Points on a hilly landscape, in no order, each with its height.
From any point a climber steps to the highest of the 2 points nearest to it. It stops when none of these is higher. Distance is the straight distance between rows; heights are no part of it.
Q_475: [ 16   0   0  -3  -1 -16  17   0   5 -22 -10  -3  -9  -5  10  -4  -7 -31
  -7  -8]  (h 544)
Q_41: [ 11   4  23  -9   6 -18  17   4  23  -2  -3  -1  18   3 -22  10 -12 -23
 -27 -11]  (h 57)
Q_27: [-19  -2 -15 -14  -5  -9 -40  -1  16  13   1  24  29  -1  16 -26  27  17
  26 -23]  (h 126)
Q_874: [-12  -9 -20  14   1  -2  27 -15   3  -5   0 -10   1 -22 -23  -8   7  -6
  23 -15]  (h 267)
Q_860: [  2  -4  -7  14  -3   9  23 -16 -15 -16   6   9 -32  -7   0   3 -23  -1
  25   3]  (h 352)
Q_263: [ 25  -6   0  -1   1 -44 -30  -7  -6  -4   0 -31  27  -9 -13   0   5  -4
  18   3]  (h 14)
Q_417: [-12 -17  41 -11   9  29  10   1 -13   9  -4 -13  -9  18  -1  20  -5 -14
 -22   3]  (h 334)
Q_683: [ 23  -3  -3  15  -4   8 -35 -12  12  10  21  10  20 -18   9 -20  14   1
  30 -17]  (h 257)
Q_106: [-26 -23  -2 -19   7  34 -20   9 -22   7 -10 -27  -9  26  -5  38  20   5
 -39 -14]  (h 468)
Q_28: [-26  24   0  -3   1 -51  16  16  15 -21   4  -1  -7  -6   5 -25   4  15
 -26  53]  (h 303)
Q_867: [ 10   8  25  14  12 -44  26   7   6 -16   0   1  12  -3  20  -1  -9  -6
 -32  24]  (h 384)
Q_484: [ 15  24 -11  18   8  30  44 -25  -2   6  -5  -9 -17  12 -10  -3 -19  -1
 -10  -5]  (h 448)
Q_24: [-22  -7  12 -22   0  44 -31  23  -7  25   8  20  -5  26  24  17  -1  14
 -18  -1]  (h 329)
Q_3: [ 43   3 -29  26 -16   1   1 -30 -12  13  32  27   0 -15  -8 -12  -3   7
  50 -17]  (h 68)
Q_622: [ -4   5 -15  38   2 -12  31  -2  17 -11  14  -1  -3 -27 -27  -4  -9  -5
   2   8]  (h 369)
Q_273: [ 38   5   7   4   3 -24  -2  15  20 -11  11   0  13  -1 -27  -8  -2 -10
 -30  -6]  (h 40)
Q_914: [-19   9 -13   2  -8 -64  20  -2   5 -20  15   8  -4 -22 -11 -24   8  26
   4  48]  (h 246)
Q_7: [-64 -13 -20  -7  -6  16 -56   9   0  14   8  26 -21   2  24 -10   8  32
  10  23]  (h 112)
Q_798: [ 29  -1  -1  13   3 -17   3  -8 -13 -23   8   2  20 -14  -5  -8   2  -7
   6 -26]  (h 324)
Q_686: [  6   2  20 -18 -25  28 -23   1  44  25  23  46   9  38  15   3  -6   1
 -20 -10]  (h 135)
Q_370: [-19   0 -11 -35  -5   7 -50  29   3  17 -12   6   6  12  20 -19  14   0
  14  -5]  (h 41)
Q_458: [ -8   2 -17  -9   3  -1  -9   6 -24  -5 -23 -43  -9  11  18  12   3  -2
   7 -14]  (h 517)
Q_246: [ -7 -16  22 -12   1  50   6   0 -23  27   4   1 -34  10  -6  32   6 -15
 -25  -1]  (h 314)
Q_328: [ 22  -6  -1 -17 -10  -7 -14  14 -12 -25  -2   3  28   4 -16  -9   1  -1
   7 -15]  (h 364)
Q_271: [ 10  -2  10 -15  -2  27 -14   7  -2 -14 -11  11  20   9   6  -6   3   0
  -4 -21]  (h 406)
Q_429: [ 32  20  -2  22   2 -30  21   3  -9 -24   7  17   5 -14  -9  -8 -21  -4
 -14 -15]  (h 277)
Q_923: [-44 -10  -7 -14   2  46 -28   3  -2  41  11   1 -23  30  15  23  13  20
 -27  -8]  (h 289)
Q_839: [ -5   8  -1  -9 -15  36  25  -8  -1  23  -2   2  -7  25  -3  13 -30  -2
 -26 -32]  (h 326)
Q_227: [-37 -17 -24  -5   1  27 -42  18   4  30   0  20 -30   3  12 -15  10   5
  21  -9]  (h 350)
Q_457: [  8  -4  21 -21 -18  23   5  -8  26  25   1  16   5  20   5   2   2 -24
 -17 -20]  (h 86)
Q_489: [-56  -1 -13 -18   4  24 -57   7  -5  25  14  19 -23  16  17  16  12  23
 -14   4]  (h 214)
Q_311: [ -8 -17  30 -29 -17  37  -8   1  24  34   7  42 -12  35  15   0  -5  -9
 -11 -12]  (h 105)
Q_471: [  4  -2   1 -19  -1 -14   7  26  -5  -6 -22 -39   9  17   5  25   3   0
  -9  -4]  (h 473)
Q_415: [ -6   9   7  13   2 -12  18  -4   2 -22  -1 -30   7 -12  -6   2  -4   5
  -8  23]  (h 545)
Q_333: [-10   6   8 -15   6  27  10  15  -8  12 -17 -30 -16  15  23  47  22  -7
 -14  -2]  (h 487)
Q_570: [ -8   3  -1  12 -10  38   7 -13  25  29   4  17  -6  34  -4  -5 -24  -5
 -12 -29]  (h 275)
Q_902: [ 24  -4 -13  31   9  -2  19 -36  -3  10   8  12   5  -7 -10 -16 -13   0
  19 -25]  (h 145)
Q_946: [ 15  -6   3  11  -6 -52  23  18 -12 -20   2  -5   2 -29  -3  -7  -8   6
   9  31]  (h 549)
Q_238: [-32  -3   0 -19  -8  -4 -54   5   6   9  -5  35  10  13  14 -22  16  10
   6   7]  (h 75)
Q_771: [ 10  16  12  -3  10 -64   8  14   2 -26 -18 -18  20   7   1   2   3  14
 -18  50]  (h 574)
Q_432: [ -7  14  -1   4 -14 -47  34   7 -12 -13  13  13 -22 -38  -4 -18  -9  16
  13  39]  (h 413)
Q_68: [  1   4   8 -21   9   8 -13   6 -38  -7 -20 -46 -14  14   6  27  -2   5
 -16  32]  (h 540)
Q_678: [ -2 -13   4 -20   5  23  -8  28  -5  -7 -30 -14  18  16  13  17   8  -6
  -9 -13]  (h 442)
Q_578: [-10 -21 -11 -13  -2  -4 -43  -7   8  16  -6   0  29  -7  -3  -7  27   7
  39 -10]  (h 156)
Q_523: [ 13  -9  41   0  12  13  13 -14   1   5  -7  -3  13   8  11   5  -8 -10
 -18   4]  (h 351)
Q_199: [  2   7  -7 -14   1 -22 -15  15 -43 -13 -25 -51  -6   7   4   6   6   9
  11  22]  (h 565)
Q_268: [-14 -22  -5  -9  15  48  -7   5 -14  14  -2   6 -28  21  10  12   7  -6
  -9 -14]  (h 285)
Q_813: [-12  11  -7  -5  13 -23  28   4   4 -43 -22   1 -11 -11   5  -1   2 -17
   1  14]  (h 469)
Q_544: [  9  16   0  16  19  10  47 -25  12   8   8  13  -2 -13 -13  -9 -17   0
  -5   7]  (h 520)
Q_134: [ 10   7 -10  14   2  27 -16 -22  23  15  17  25  11  11  13 -21  12   2
  11 -12]  (h 216)
Q_8: [ 34   6  38   9  10 -24  10 -15   4  -3   2 -16  19  -9   9   7  -6 -12
 -31  14]  (h 366)
Q_926: [ -5  -4 -24  13  -8  25 -19 -16   8  24   1  19 -18  24   3 -19 -25   2
   8 -33]  (h 197)
Q_769: [ 39  -6   3   0   8 -42 -19  -4  12 -20   3 -11  39  -4 -21  -2   0 -17
  -9  -5]  (h 24)
Q_462: [ 20  -4  -6  18   2  33   0 -28   8   8  12   5   5   6 -10  -8 -12  16
  13 -18]  (h 180)
Q_25: [  1 -20 -10  19   8  -8  -1  -5   9  -9 -17  -9  15 -23  -8  -2  19 -24
  22 -23]  (h 223)
Q_567: [ -8   9   7 -10   9 -25  23  21  -5  -9 -19 -28  14  10   3  25  -8  -5
 -30  23]  (h 447)
Q_336: [ -5  19  19   2   2 -32  35  -1  15 -20   3  10 -10 -19   8 -15  -8   3
 -24  45]  (h 373)
Q_80: [-14 -14 -16   2  -4  30 -24   4 -10  12 -13   0 -27   2   9  -3  17 -11
  16 -16]  (h 262)
Q_254: [ 10   0   9  -7 -21  16 -41   5  22  11  23  35  12  17  18  -9   1  12
  -2  -4]  (h 183)
Q_725: [-18  -3 -14   1  10 -18  27   8 -11 -20 -24 -16 -23  -8 -19  -1  -2 -17
  20  10]  (h 454)
Q_26: [ 15  29  12  22  15 -18  45  -6  18 -14  18  23  -8  -9  -2 -10 -15 -11
 -17  21]  (h 437)
Q_787: [-23  -9 -26  -2 -10  12 -37   2  26  20  13  38  -8   3  14 -16   5  20
  32   5]  (h 597)
Q_287: [  0  14 -14  36   8 -26  46 -16   3 -12  15  19   1 -42 -30  -5   3  21
   3  20]  (h 628)
Q_204: [ -2 -10  -1   3  -7   9  11   5 -33 -14   0 -13 -36 -23  -6  -4  -3  -4
  12   8]  (h 453)
Q_143: [ -8   2   9  14   7  41  34 -13  -5  21  -3 -11 -33  16  -9  17 -24   8
 -18 -11]  (h 385)
Q_427: [ 19   7  13   4   1  12  19  -8  27  14   6   7   1   9 -12   4  -2 -37
 -15 -16]  (h 72)
Q_107: [  6  25  -4  -5  13 -57  16   9 -14 -22  -8  -7  13 -22   2 -17  12  10
  -9  37]  (h 619)
Q_361: [ 14  19   9  20   1   4  23 -12  12 -16   0  -9   3  -2   6   7  -1  -9
   4   2]  (h 629)
Q_78: [ -2  -1 -16  -8 -15 -31  14  -4 -11  -8   0 -29   5 -35 -19   8   6  -2
  27   8]  (h 438)
Q_656: [ 48  24 -10  33  16 -16  30 -14  -9  -5   7  33 -10 -14 -16  -7 -13 -12
   8 -15]  (h 234)
Q_335: [  9   6   8   3  -2 -16   6   0  -7 -19  -1 -40   5 -11  -6   8  11 -16
  23  19]  (h 496)
Q_880: [ 17   7  -5 -10 -14  12 -39  13  12  15  20   5  28   3  20  -6   3  13
  16 -22]  (h 224)
Q_468: [ -6   8  30   2  -2 -32  29  15  18  -9  -4 -14  19   8   4  13 -22   9
 -47  23]  (h 414)
Q_46: [ -1  -2 -20  12 -11  10 -41 -21  17  14  32  25  16  -6  15 -19   5  33
  38  -7]  (h 345)
Q_226: [-14 -18  -9 -15   5  11 -42   9  -9  -7 -26 -18  20   9   0   4  25   5
  22  -7]  (h 179)
Q_356: [-17  -1  14 -18  16  31 -12   5 -29  -1 -15 -32  -7  12  -5  44  12  -2
 -14  11]  (h 516)
Q_872: [ 17  -1 -19  17 -20 -11  18 -29 -19   0  19   8 -12 -13  -8 -23  -1  -5
  36 -19]  (h 104)
Q_404: [ -3 -12  14 -18  -6  43 -20  16   6  17  -2   6   7  18  10   5 -14   5
  -9 -22]  (h 365)
Q_179: [-15 -24  -8 -10   0  -2   7  15 -21  -8 -21 -24 -22 -29 -26   1  -3  -3
  27   7]  (h 550)
Q_843: [  0 -27   6   6   3  13 -18  12 -12  -4 -19 -20   5 -10  -7   4  12   0
  17 -25]  (h 198)
Q_142: [  4  13 -16  13  -7 -31  26 -16 -20 -19  11   7  10 -40 -22   5  -4   9
  17  11]  (h 380)

Call two points neighbours if one is among the 2 nearest of the other. Go from one point of each pair to the other, from neighbour to neighbour, staying as high as possible. Name the lowest point that can't be avoided.
Q_544, Q_787 | Q_80
Q_287, Q_179 | Q_142
Q_361, Q_471 | Q_872
Q_271, Q_107 | Q_867
Q_544, Q_271 | Q_336
Q_179, Q_361 | Q_725
